Points, in no order, along strands that fork and pass close to each other.
Two points are linked if the straight distance between their rows is under 5.23. Some points are linked to none.
Z_921: [ 0.29  1.66  1.60 -0.13  1.17  1.24 -0.37  0.82  0.42  1.41  1.26  0.08
  1.02  1.62  1.48  0.38  0.96  1.68  1.37  0.29 -2.08 -1.75]
Z_288: [ 1.06 -1.51  0.21 -0.71 -1.37  0.85  2.18 -1.57 -0.30 -1.65 -2.45  0.12
 -3.02 -0.06 -0.67 -0.53  0.79 -0.67 -1.57  0.84  0.59  0.98]
Z_603: [-1.38 -1.40  1.10 -0.22  1.75  2.15  0.15  0.44 -0.52  1.18  2.05 -0.60
  2.51  1.13  1.11 -0.20  0.63  2.30  0.38  0.50 -0.52 -2.41]
Z_469: [-1.78 -0.07  0.56  0.30  1.76  1.86 -0.34  0.13  0.93  0.29 -0.54  0.93
  2.76 -0.20  0.15 -0.48 -1.62  0.46 -0.57 -3.49  1.34 -1.40]
Z_424: [-0.67  0.56 -0.39 -1.15  0.87  0.12  0.36 -1.44  2.36  2.13  0.72  1.18
  1.46  1.60  0.47  2.27  0.89 -0.54  0.32 -1.60  0.48 -0.04]
Z_841: [-1.98 -1.73 -0.96  0.61  0.81 -1.86 -0.92  1.93  1.56  0.31 -2.47  1.74
  1.50 -0.33 -2.22  1.93 -2.71  0.01  1.34 -5.04  0.58 -0.42]
Z_952: [-0.54 -1.76 -0.55 -0.81 -0.20  1.74  1.55 -2.98 -0.61 -0.14 -2.57  1.51
  0.55 -0.65 -0.05  0.67  0.90 -1.23 -2.33 -1.30  1.94 -1.21]
Z_274: [ 0.34  1.72  0.41 -1.16  0.67  0.16  0.27  0.41  1.33  4.51  0.46  1.48
 -0.62  2.37 -0.17  0.70 -0.34 -0.55  1.91  0.48 -0.27  2.37]
Z_927: [-0.45 -0.75  0.55 -0.25  1.35  1.75  0.64 -0.43  0.78  0.93  0.62  0.46
 -1.60  0.47  0.20 -1.94 -0.94  0.38  0.17  1.19  0.50  0.61]
Z_30: [ 0.21  1.04  0.72 -0.25  0.11  2.56 -0.66 -2.04  0.49 -0.95 -1.06 -2.18
  0.77  0.82  0.34  0.18  0.51  1.03 -2.42  2.80  1.82 -0.46]
Z_707: [-0.89 -2.35  0.11 -0.38 -1.45  1.09 -1.59  0.49  0.86 -1.11  0.39 -0.28
  1.19 -2.00 -1.41 -0.26 -0.89 -0.26 -0.08 -4.16  0.99 -0.75]
Z_58: [ 1.37  1.86  1.15  1.90  0.79 -1.58  0.11  0.94 -0.77  0.78  0.26 -2.34
  1.02  0.23  0.43 -0.48  0.38  0.08  2.32  0.02 -0.48  1.91]
Z_86: [-0.90 -1.45  1.45  1.29  0.58  1.15 -2.13  0.52 -1.81 -0.66  0.77 -1.09
  2.19 -1.93  0.40 -0.94 -0.44  2.10 -1.10 -1.02  0.79  0.02]
Z_22: [ 1.76  3.07 -0.16 -1.02 -0.92 -1.26  4.34  0.26 -0.45  0.07 -2.24  0.69
 -3.45  2.16  2.07  1.79  2.30 -1.38 -2.88  3.55  0.20  1.70]
Z_19: [ 1.60  2.24  0.93 -1.90 -0.13 -0.28  1.31  0.45  0.34  2.65  0.27  0.56
 -2.29  2.96  0.31  0.21  0.43 -0.52  0.73  3.08 -0.43  1.95]
Z_252: [-0.91 -1.48  0.29 -1.01 -2.16  0.77 -3.68  0.69 -1.58 -1.18  0.22 -0.51
  2.36 -3.59 -1.74 -1.07 -0.71 -0.91 -1.30 -4.53  2.49 -2.13]
Z_537: [-0.97  0.39  1.09 -2.09 -0.15 -2.97  0.09  1.06  0.86 -0.23 -0.11 -0.24
  1.24 -1.37  1.17  1.71 -0.47 -0.81  1.16 -1.96 -2.57  0.24]
Z_559: [ 0.54 -0.28  1.89 -0.78  1.57 -1.16 -0.91  0.07 -0.90  0.31  0.76 -0.15
 -0.93 -0.44  2.19  0.00  1.58  1.76 -0.75  1.29 -0.26  0.19]
Z_793: [ 0.32 -1.40 -0.18  1.10  0.90  0.70 -0.15  0.09  1.33  0.75 -0.04  0.44
 -0.06  0.93 -1.10 -0.09  0.15  0.12  2.31 -2.67  1.13 -0.76]
Z_291: [-0.10 -1.55  0.93  0.36 -0.53  0.07 -0.76  1.70 -0.32 -2.50  1.44 -1.04
  1.22 -3.02 -0.34 -2.75 -1.69 -1.43  0.51 -0.34  1.50  1.62]
Z_580: [ 1.60  2.84 -0.07  1.39  0.59 -0.35 -0.33  0.19  0.54  1.22  2.66 -1.61
  1.23  2.02  0.38 -0.75  1.90  0.90  1.48  3.34 -0.93  0.72]
Z_826: [ 0.62  1.32 -0.76  0.51  0.47  1.69  0.50 -1.04 -0.41  3.70  1.13  1.55
 -1.80  2.96  0.83  1.56  1.95  1.51  0.64  0.25 -2.14 -1.26]
Z_935: [ 0.14 -0.86 -0.63  0.78  1.23  2.20  0.49 -1.37 -0.57  1.32  0.40  1.33
 -2.05  1.51  0.85 -0.13  1.84  1.92 -0.29  0.64 -0.88 -2.53]
Z_473: [ 0.87  2.29  1.69 -1.80 -0.61 -2.61 -0.31  1.21  0.05  0.81  0.33 -0.77
 -0.48  0.86  0.78  1.91 -0.45 -0.70  2.35 -1.00 -2.56  0.53]
Z_145: [ 1.85  1.62  0.65 -1.64  0.14  0.41  2.25  0.87 -0.24  1.07  0.07 -0.58
 -3.40  3.27  0.80 -1.01  1.99  0.74  0.35  4.47 -0.87 -0.34]
Z_522: [ 0.47 -1.59  0.41  0.22  0.14 -2.95 -0.02  0.10 -0.76  0.09  1.71  0.88
  0.31  0.39 -0.88  1.30 -0.94 -0.84  2.62 -0.90 -0.27  0.95]
Z_183: [ 0.56  0.45 -1.47  1.14 -0.25  1.51  1.34 -1.61 -2.24 -0.43 -0.73 -1.77
 -2.65  0.80  2.64  1.26  2.69  1.14 -4.95  5.10  1.60 -0.37]
Z_989: [ 0.30  0.56  0.87 -1.86 -0.78 -1.66 -0.97 -0.74 -0.85 -2.80 -1.89 -0.87
 -1.62 -2.82  0.49 -1.63 -1.21 -0.81 -2.26 -0.85  1.31  0.64]
Z_572: [ 0.22 -1.05  0.37  0.63  0.26 -1.61 -0.17 -0.11 -1.54 -1.61 -0.34  1.12
  0.17 -0.86 -0.02  0.31 -0.98 -0.17  1.75 -3.46 -0.95 -2.50]
Z_757: [ 0.02 -0.57  0.72 -0.20 -0.50 -2.29  0.59  0.01  0.94 -1.08  0.61 -0.78
  1.32 -1.32 -0.40 -0.50 -0.11 -0.80 -0.16  0.65 -0.01  3.61]
Z_789: [ 0.17  1.28  0.25  0.27  0.84 -0.93  2.54 -2.07 -1.50  0.95 -2.37  1.87
 -0.33  1.53  0.67  2.09 -0.23 -0.73 -1.23  2.07  0.00  1.78]
Z_298: [-1.36  0.83 -3.40  0.65  1.15  1.64  0.39 -0.39  0.37  2.84 -0.35 -1.00
 -1.48  2.61  1.30 -0.32  3.57  1.49 -1.20  7.05 -0.80 -0.98]
Z_66: [-1.47 -1.37 -1.43  1.02  0.92 -2.90 -0.66  3.15  0.51  0.09  1.89  1.07
  2.28 -1.42 -0.09  1.24 -1.08 -0.93  2.33 -5.52 -0.20 -1.04]
Z_194: [ 2.23  4.00 -0.90 -0.25 -0.28 -0.34  1.48 -1.59 -0.59  1.54  0.72  1.41
 -2.13  2.69  1.86  1.66  2.40 -0.78 -0.61  2.56 -1.57 -0.68]
Z_755: [ 0.37  1.54  1.14 -1.15 -0.06 -1.91  1.34 -0.40 -0.65  0.62 -2.51 -1.05
 -2.93  0.47  0.51  0.64 -1.06 -0.29  0.38 -0.90 -1.47  1.73]
Z_853: [-1.64 -1.88  0.26 -0.01  1.22  3.55 -1.14  0.48  0.39  0.27  0.35  0.90
  2.39 -0.38 -0.50 -1.83 -0.29  1.45 -1.34 -1.67  2.22 -2.57]
Z_602: [-0.92  0.28 -0.47  0.54  0.32 -1.16 -0.18 -0.80  1.60  0.45 -2.94  0.76
  1.06  0.06 -1.41  1.74 -1.53 -0.66  1.00 -2.96  0.11  0.65]
Z_237: [ 2.59  3.30 -0.81 -0.71 -0.72  0.92  0.62 -0.35 -1.06  4.52  0.15  2.36
 -2.15  3.75  0.67  1.73  2.16 -0.15  0.81  2.31 -1.73 -0.46]
Z_475: [ 1.18  2.73  1.40 -0.62  0.51 -1.59  2.48 -0.74 -1.47 -1.10 -1.20 -1.39
 -0.99  1.09  2.12  0.09  1.37  0.67 -2.35  2.47 -0.17  0.78]
Z_326: [-0.88  1.18 -0.69  2.30  2.20  0.93 -0.85  2.66  1.84  2.77  2.67  0.45
  2.94  1.75  0.07  0.37  0.01  1.29  2.10 -2.99  0.22 -0.89]
Z_730: [ 0.36  0.00  0.92 -0.69 -1.02 -0.27 -1.05 -1.61 -2.69 -2.12 -0.30 -1.81
 -0.63 -2.40  0.28 -2.21 -0.41  0.38 -3.73  0.20  1.89  0.91]
Z_455: [ 0.00 -0.65 -0.64  0.48  2.26  0.72 -0.31 -0.23  0.59  4.12  1.23 -0.46
  0.86  2.93 -0.24  1.05  1.90  1.26  2.17  0.48  1.54 -0.89]
Z_381: [ 0.09 -2.73  1.48 -1.03 -2.02  0.72 -1.27  0.65 -1.11 -2.38  0.08  0.04
  0.78 -2.78 -1.42 -2.43 -0.48 -0.13 -1.55 -0.10  0.99  1.19]
Z_963: [ 0.84  0.03  1.58  0.98  0.33  0.06  1.37  1.54 -1.36  0.87  1.08  1.15
  0.42  2.12 -1.02 -0.11 -1.73 -0.26  3.67 -0.18 -1.97 -0.19]
Z_9: [ 0.84 -0.49 -1.18 -0.72 -2.44 -0.71  1.64 -2.72  0.45 -2.80 -2.59 -0.51
 -1.56 -0.89 -1.79 -0.25 -0.44 -2.32 -1.35 -0.40  0.75  1.07]
Z_673: [ 0.24 -1.40 -1.08  0.78  0.38  2.08 -0.36 -2.43 -0.68 -0.49  0.12  2.84
 -1.53 -0.14  0.65  0.22  1.56  0.92 -2.29  0.32  0.76 -2.28]
Z_349: [-1.91 -2.69 -2.15 -0.65 -2.43 -2.75 -1.47  0.49 -1.12 -1.70 -1.29 -0.22
  2.87 -4.41 -2.73 -0.24 -1.93 -1.61 -0.40 -4.01 -0.02 -0.92]
Z_764: [-2.67 -0.88 -2.22 -2.30  0.04 -3.44 -0.14 -0.45  1.56 -0.20 -2.46  1.38
  0.71 -2.39 -0.70  1.65 -2.74 -1.29  0.00 -3.30 -1.24 -1.74]
Z_699: [-0.85 -0.92 -0.72 -2.64 -1.21 -3.69  0.77 -0.78  0.36 -1.77 -2.38  0.24
 -1.29 -1.38 -1.21  1.08 -2.84 -2.09  0.31 -0.40 -1.10  0.08]
Z_981: [-0.17  1.40 -2.09  1.50  1.47  1.16 -1.07  0.35 -0.12  3.57 -0.04 -1.26
 -0.12  3.00 -0.07 -0.47  2.42  2.49  1.01  5.68 -0.75 -0.71]
Z_428: [ 0.32 -0.94  0.70 -1.05  1.10  0.69  1.83 -0.12 -0.94  1.29  1.14 -0.83
 -2.63  1.79  0.85 -1.65  0.67  1.04  0.12  3.49 -0.28  0.10]
Z_419: [-1.29 -1.55 -1.76  1.46  1.36  2.16 -2.61 -0.52  0.70  1.06  2.96 -1.66
  0.50  0.70 -0.18 -1.65  0.44  2.44 -0.09  2.34  1.35 -1.24]
Z_834: [ 1.53  3.02 -0.15 -0.89 -0.47 -1.91  3.20 -0.89 -1.43  2.16 -2.13  1.50
 -1.81  2.50  1.03  2.52  1.15 -1.77 -0.88  2.75 -0.52  2.24]
Z_890: [-1.21  1.04 -0.30  1.53  0.50 -0.69 -0.30  4.47  1.30  2.09  0.80  0.81
  2.37  0.70 -1.08  1.93 -2.53 -1.28  4.08 -4.05 -0.82  1.23]
Z_974: [ 0.62  1.03 -0.92  0.66  0.33  3.13  1.42 -1.40 -0.02 -0.57 -0.77 -1.07
 -2.26  2.55  0.12 -1.40  0.90  0.97 -0.65  4.34 -0.27 -2.14]
Z_574: [-0.64 -0.65  0.02 -1.17 -1.63 -3.35  0.48  0.88 -1.11 -3.37 -1.81 -1.68
 -0.12 -2.65 -1.06 -0.31 -3.49 -2.06  1.00 -1.15 -1.33 -0.33]
Z_648: [ 0.42  0.51  1.03 -0.45 -0.96 -2.28  1.15  2.11  1.36 -0.77  0.25 -0.45
 -0.59 -1.02 -0.12 -1.03 -0.73 -1.08  1.53 -0.12 -2.20  3.33]
Z_983: [ 1.33  1.94 -0.26 -0.85 -0.43 -0.21  3.54  0.23  0.72  0.80 -0.86 -1.17
 -3.39  1.61  1.48 -0.39  2.97  0.33 -2.78  3.66  0.12  2.79]
Z_486: [-1.42 -0.54 -0.38  1.56  1.00 -0.24 -0.96  2.64  1.88  1.63  0.32  0.97
  1.97  1.47 -1.89  2.30 -2.23  0.39  2.07 -4.70  0.60  0.58]
Z_161: [-1.24 -0.46 -1.85  0.88  2.23  1.66 -1.84  1.18  1.16  2.73  1.72 -1.65
 -0.32  1.99 -0.18 -1.79  1.36  2.43  2.11  3.70  0.02 -2.00]
Z_106: [-0.26 -2.47 -1.37 -1.48 -3.22  0.98 -0.87 -2.45 -1.39 -1.25 -1.63  2.11
 -1.24 -2.59 -2.04 -0.55  0.68 -1.54 -3.21 -2.50  1.36 -1.16]
Z_767: [ 2.27  2.66  2.03  0.24 -0.40  0.13 -0.13  3.22 -0.05  0.86  1.17 -1.78
 -0.26  2.44 -0.36 -0.44 -0.83 -0.45  4.01  1.58 -1.31  0.70]
Z_825: [-0.10  1.64  0.37 -0.59  0.58 -0.51  0.27  0.19  1.84  2.00 -1.45  1.45
 -0.44  1.63 -0.81  1.13 -1.88 -1.13  2.43 -1.68 -0.32  0.97]
Z_271: [ 0.09 -1.95  0.18 -0.07 -0.53 -0.17  0.21 -2.02 -0.46  0.39 -0.33  0.54
 -0.72  0.78 -0.68  2.53  0.14  0.63 -0.45 -0.26  0.03  1.22]
Z_668: [-0.46 -0.31  0.68  1.03  0.40 -0.04 -1.30 -0.74  0.39 -0.90 -2.74  0.82
  1.18 -2.22 -0.29 -0.70  0.08  0.68 -1.30 -1.96  0.86  0.84]
Z_824: [-0.20  0.44 -0.16 -1.36  0.26  1.43  1.55 -1.70  1.48  3.07  0.35 -0.36
 -0.91  2.52  0.42  1.84  0.92 -0.69  0.49  0.50  0.32  1.00]
Z_946: [ 0.16  0.93  1.78 -2.01  0.73 -1.70 -0.80 -0.04 -0.27 -1.61  0.44 -0.65
 -0.69 -1.39  2.11 -0.94 -0.46 -0.26 -1.10  0.01  0.53  0.07]
Z_836: [-0.67  0.40  0.83  1.45  1.48  0.15 -1.18  3.11  0.45 -0.65  1.44 -1.33
  2.42 -2.79  1.68 -0.97 -0.99 -1.16  2.09 -2.17  1.19  0.60]
Z_706: [-1.79  0.64  0.44 -0.32  1.04  0.44 -0.20  1.57  2.22  0.24  1.43  1.30
  2.10 -0.53  0.79  0.19 -1.72 -0.56  1.13 -3.80 -0.70 -0.76]
Z_896: [ 1.44  1.11 -1.49  0.86 -0.12 -0.96  1.43 -2.53  1.31 -0.06 -1.25  1.24
 -0.94  0.14 -0.07  0.26  1.88 -1.54 -0.49  0.52  0.38  1.60]
Z_903: [ 0.84  0.26 -1.12  0.47 -0.29  0.79  1.18 -2.48 -1.27  0.82  0.46 -0.51
 -2.85  0.88  2.61  2.71  2.76  0.37 -3.43  2.50 -0.10  0.11]
Z_546: [-1.86 -3.08 -1.19 -0.93  0.33  1.10  0.32 -1.58  0.71  1.20  0.17  1.47
  1.88  0.02 -1.10  1.11  0.28 -0.12 -2.05 -3.75  2.73 -0.76]
Z_637: [ 0.75  0.92  1.03  0.45  0.34 -1.00  0.69 -1.67 -2.39 -1.70 -1.18 -1.49
  0.03 -0.64  1.20 -0.49  0.92  1.32 -3.38  2.01  0.88  1.23]
Z_581: [ 0.37  0.18 -0.41 -0.16 -1.16  1.62 -0.38 -1.92 -0.48 -1.11  2.04 -1.63
 -2.59  0.96  0.74  0.26  0.57  1.74 -3.44  3.69  0.26  0.30]
Z_968: [ 0.59  1.80  0.58  2.43  1.33  0.06 -1.14  1.51 -0.54  0.56  2.93 -2.59
  1.36  0.51  0.95 -1.21 -0.15  1.20  1.99  1.89 -0.53  0.46]
Z_8: [ 1.25 -1.28 -1.36 -0.21 -3.27  2.19 -0.35 -3.30 -1.46 -2.33 -0.36  1.28
 -1.51 -1.25 -1.07  0.01  1.60 -1.32 -3.86  0.31  1.63 -1.32]
Z_311: [-0.41 -1.54  0.19 -1.24 -1.26  1.19 -2.37 -1.36 -2.00 -0.51  0.10  0.52
  1.10 -2.98 -0.77 -2.37  0.46 -0.32 -2.84 -2.36  2.82 -1.56]
Z_756: [ 1.47  2.02 -1.32  2.04 -0.06 -0.03  0.00 -1.90  1.32  0.40  1.81  0.02
  0.14  1.07 -0.13 -0.14  1.88  0.07  0.09  1.54 -0.39  1.06]
Z_632: [-0.22  1.02  0.37  1.31  0.12 -2.43 -1.30  5.16 -0.77 -0.64  0.50 -0.38
  0.47 -2.21  0.68  1.85 -2.64 -1.79  4.49 -2.02 -1.16  1.36]
Z_263: [ 1.34  0.20  0.51  0.24 -0.11 -1.61  0.62 -0.67 -0.27 -1.39 -0.85  1.76
 -1.29 -0.42  0.28 -0.01  1.11 -0.15  0.86 -1.03 -2.04 -0.80]
Z_476: [-0.22 -0.65  1.50  0.35 -0.61  2.36 -1.23 -0.18  0.15 -1.29  1.09  0.17
 -0.55 -0.15  0.27 -0.21  0.16  2.48 -1.40  0.40 -1.61 -0.24]
Z_276: [ 0.21 -0.06 -0.33 -0.60 -0.84  0.61 -0.87 -2.52 -0.13 -0.58  0.80 -0.19
 -2.90 -0.40  1.41  1.52  0.95  0.86 -3.36  0.92  0.29  0.86]
Z_966: [-0.11 -1.51  0.45  1.45 -0.02  0.73  0.52  0.59  0.23 -1.78  0.25  2.34
  1.27 -1.42 -0.91 -2.16 -0.46  0.08  0.47 -1.68 -1.23 -0.06]
Z_622: [ 0.07 -1.42  0.68  1.27  0.28  2.30 -0.74  1.08 -0.42 -1.84  2.32 -0.29
  0.76 -0.52 -0.37 -3.47 -0.52  1.02  0.60  1.91 -0.06 -1.38]
Z_615: [ 0.27  0.51  0.99 -0.18 -0.71 -0.86  0.64  0.14  0.07 -2.46 -2.76 -1.97
 -0.09 -1.32 -0.81 -0.99 -2.21 -1.62  1.33 -1.74 -0.19  0.36]
Z_569: [ 0.34  1.15 -0.11  0.76  0.93  2.10 -0.55  0.75  0.12 -0.34  0.37 -2.01
 -1.94  2.22  0.13 -2.56  0.39  2.46  0.68  4.74 -0.93 -2.16]
Z_223: [-1.59 -0.99 -2.78  1.87  1.03  3.04 -1.60 -2.35  0.29  1.45  1.82 -0.23
 -0.62  1.12  0.06 -0.08  0.92  2.42 -2.27  3.34  1.16 -0.85]
Z_779: [ 0.55 -0.34  1.03  1.24  0.24  0.04  0.25  1.70  0.34 -1.84  2.21  0.54
  1.00 -1.06  0.08 -2.31 -0.99 -0.77  1.60  0.40 -0.80  0.75]
Z_78: [ 0.36  0.56 -1.48  1.51  0.09  1.36 -0.87 -2.00  0.74  0.59  2.17 -0.36
 -1.06  1.30  0.69  0.67  2.05  1.71 -1.78  3.64 -0.07  0.56]
Z_62: [ 0.35  0.19  0.32  0.71  0.92  1.63 -1.33  0.16  0.01 -1.33  1.54 -0.53
 -0.73 -0.12  0.96 -2.46  1.10  2.45 -0.97  3.19 -0.50 -1.61]
Z_796: [-0.91 -1.49 -1.44 -0.25 -0.19 -0.63 -0.45 -1.90  1.98  0.20 -2.28  1.00
  1.72 -0.59 -1.39  2.36  0.82 -0.59 -0.89 -3.53  1.82 -0.04]
Z_584: [ 0.45 -0.52 -1.44 -1.64 -1.64 -3.48  2.36 -1.92  0.86 -1.70 -1.85  0.89
 -0.40 -0.42 -1.36  1.17 -0.43 -2.83 -0.10  0.55 -0.68  1.37]
Z_136: [ 1.92  1.69  0.18 -0.37  0.01 -1.45  2.62 -1.10 -0.92 -0.05 -0.17  1.99
 -1.84  1.30  1.22  0.20  2.35 -0.55 -0.06  1.37 -2.23 -0.31]
Z_568: [-1.01 -1.82  0.34  1.12 -0.23  1.00 -1.18  3.40  0.11 -1.78  1.22 -0.12
  2.03 -3.06  0.24 -0.69 -1.22 -0.90  1.41 -3.90  0.37 -0.70]
Z_39: [ 0.65  0.90  0.27  1.58 -0.02 -0.82 -0.10  2.77 -0.14  2.35  1.62  1.15
  0.93  1.77 -1.35  0.79 -1.79 -0.94  4.52 -1.94 -1.27  1.22]
Z_186: [ 0.88 -1.15 -0.03 -0.70 -1.12  2.10 -0.30 -1.94 -0.77 -2.40  0.76  1.45
 -0.82 -0.67 -0.13 -1.96  0.84 -0.07 -2.20  1.28  0.84 -2.33]
Z_731: [ 0.40  2.44  1.05  1.16 -0.18 -1.49 -1.07  3.86  0.25 -0.36  1.99  0.34
  0.43 -0.92  0.75  0.38 -2.04 -0.94  3.16 -1.04 -2.63  1.71]
Z_272: [ 0.65  0.35  1.38  0.75  0.32  1.34 -0.51 -0.83  0.70 -0.56 -0.55 -2.13
  1.25  0.97 -0.48  0.09  0.10  0.63  0.73  0.57  0.88  0.03]
Z_605: [-1.11 -2.79  0.57 -0.22  0.78  2.62 -0.67 -0.12  1.07  0.70  0.66  1.07
  0.83  0.42 -1.02 -0.63 -0.66  1.27 -0.53  0.10  1.88  0.22]
Z_982: [-0.79 -1.99 -0.71 -1.70 -2.25  0.49 -0.24 -1.50  0.20 -1.60 -0.79  0.82
 -0.08 -2.23 -1.19 -0.57 -0.59 -1.23 -1.34 -3.37 -0.08 -0.89]
Z_267: [-0.63  0.22 -1.09  0.42  0.15  3.96 -0.89 -2.35 -0.12 -0.21 -1.20 -1.60
  1.46 -0.41  0.29 -1.43  1.95  1.23 -3.65  2.87  2.17 -1.83]
Z_461: [ 1.28  0.04  1.60  0.38 -1.12  0.27  0.95 -0.64 -0.20 -2.18 -1.61 -2.02
 -0.64  0.86 -1.44 -0.29 -1.20 -0.33  0.93  0.61  0.43  1.00]
Z_282: [-2.05  0.93 -0.52 -1.53 -0.16 -3.82 -0.90  0.83  1.62  0.30 -1.89  0.74
  1.69 -1.50 -0.42  2.93 -2.62 -0.78  1.36 -2.07 -2.54  0.01]
Z_786: [ 1.14  1.87  2.04 -1.43  0.98 -1.82 -0.34  0.31 -0.65  1.56  0.34  0.42
 -0.09  1.17  1.64  1.70  1.37  0.73  1.01  0.83 -1.42  0.01]
Z_832: [ 1.49  1.21  0.60 -0.90 -0.25 -0.84  1.58  0.23  2.26 -0.43 -0.50 -0.45
 -1.65  0.31  0.48 -1.15  2.26 -0.07 -1.10  2.66  0.35  2.99]
Z_844: [ 1.55 -0.34  1.08  0.37 -0.20 -1.30  0.66 -0.11 -1.32  0.00  1.80  0.94
 -0.96  2.34 -1.00  0.39 -0.73 -0.06  2.22  1.97 -0.89  0.56]
Z_118: [ 1.67 -0.04 -0.74  1.34 -0.21  1.41  1.11 -2.13  0.11 -0.61 -2.01  0.46
 -2.41  0.77  0.13 -0.01  1.95 -0.20 -1.49  2.29  1.39  0.23]
Z_97: [-2.17 -2.48 -1.48 -1.90 -1.98 -0.82 -0.25 -0.33  0.68 -1.51 -2.18  1.65
  2.30 -2.83 -2.68 -0.25 -1.94 -1.78 -0.94 -4.03  0.29 -1.46]
Z_801: [-2.21 -2.48 -1.24  0.10 -0.32 -1.08 -1.11  3.49 -0.57 -1.49  0.16 -0.25
  1.94 -3.94 -0.53 -0.21 -2.78 -2.15  1.46 -5.40  1.27 -1.01]
Z_250: [-0.62 -2.12 -0.40  1.46 -0.25  4.00 -1.97  0.76 -0.93 -0.74  1.52 -1.59
  0.65 -1.23 -0.91 -4.14  0.28  2.09 -0.54  0.62  0.86 -2.43]
Z_422: [-1.28  0.81  1.33 -0.96  1.09 -1.00 -0.16  1.57  1.33 -0.51 -0.13 -0.31
  1.87 -2.31  1.42 -0.45 -1.58 -1.17  0.92 -2.26 -0.49  0.93]
Z_388: [ 0.36 -0.47  0.11  0.18 -0.54 -4.21 -0.63  2.43 -0.36 -1.16  0.68 -0.66
  0.78 -1.37 -0.51  1.31 -1.71 -2.16  3.86 -1.41 -0.78  0.83]
Z_928: [-2.56 -2.14 -2.01 -0.80 -0.14 -3.46  0.08  3.37  0.76 -0.69 -0.02 -0.36
  2.96 -3.25 -0.56  1.48 -2.45 -2.38  2.53 -4.55 -0.81 -1.48]
Z_53: [ 0.95  0.79  0.83 -1.66 -1.27 -3.18  1.46 -0.52  1.05 -2.39 -1.05 -0.70
  0.69 -0.08 -0.74  0.63  0.08 -1.54 -0.45  1.61  0.06  2.00]
Z_460: [-1.29 -1.82  0.29 -1.20 -2.36 -1.88 -1.57  2.50 -0.54 -3.40 -0.56 -1.52
  1.34 -4.26 -1.08 -0.19 -3.02 -1.90  0.62 -2.02 -0.41  0.50]
Z_722: [-1.36 -1.74 -0.55  0.67  0.47  4.57 -1.51 -1.01 -0.20  0.42 -0.30 -0.60
  0.76 -0.32 -0.52 -1.99  0.95  2.70 -2.04  0.50  1.40 -2.59]
Z_530: [-0.25 -1.44  0.85  1.02  0.18  1.89 -1.08 -1.22 -3.08 -0.73  0.08 -2.29
  0.14 -1.21  0.06 -2.28 -0.33  2.11 -2.30  0.88  1.18 -0.18]
Z_643: [ 0.61  2.12  0.35  0.12  1.30  0.17  2.37 -1.48 -1.10  0.36 -1.80  0.82
 -0.68  1.47  2.19  1.37  1.18 -0.02 -2.83  4.30  0.74  0.93]
Z_376: [ 0.36  1.64  0.00  1.73  1.08  0.01 -1.60  3.46  0.27  4.36  2.03  0.78
  1.71  2.68 -0.78  1.67 -0.57  1.07  3.52 -2.78 -0.36  0.19]

A fork is a point with three links. Follow the links from the first point to the second and name the forks in between, in order.
Z_643, Z_673 => Z_730 > Z_786 > Z_537 > Z_422 > Z_568 > Z_707 > Z_982
Z_605, Z_276 => Z_853 > Z_722 > Z_574 > Z_584 > Z_756 > Z_78
Z_989, Z_8 => Z_786 > Z_537 > Z_422 > Z_568 > Z_707 > Z_982
Z_903, Z_927 => Z_78 > Z_756 > Z_584 > Z_574 > Z_722 > Z_853
Z_673, Z_267 => Z_982 > Z_707 > Z_568 > Z_422 > Z_853 > Z_722
Z_97, Z_927 => Z_982 > Z_707 > Z_568 > Z_422 > Z_853
Z_786, Z_963 => Z_537 > Z_422 > Z_853 > Z_274 > Z_602 > Z_39
Z_825, Z_757 => Z_274 > Z_853 > Z_722 > Z_574 > Z_584
Z_237, Z_381 => Z_982 > Z_707 > Z_568 > Z_422 > Z_853 > Z_722 > Z_622 > Z_779
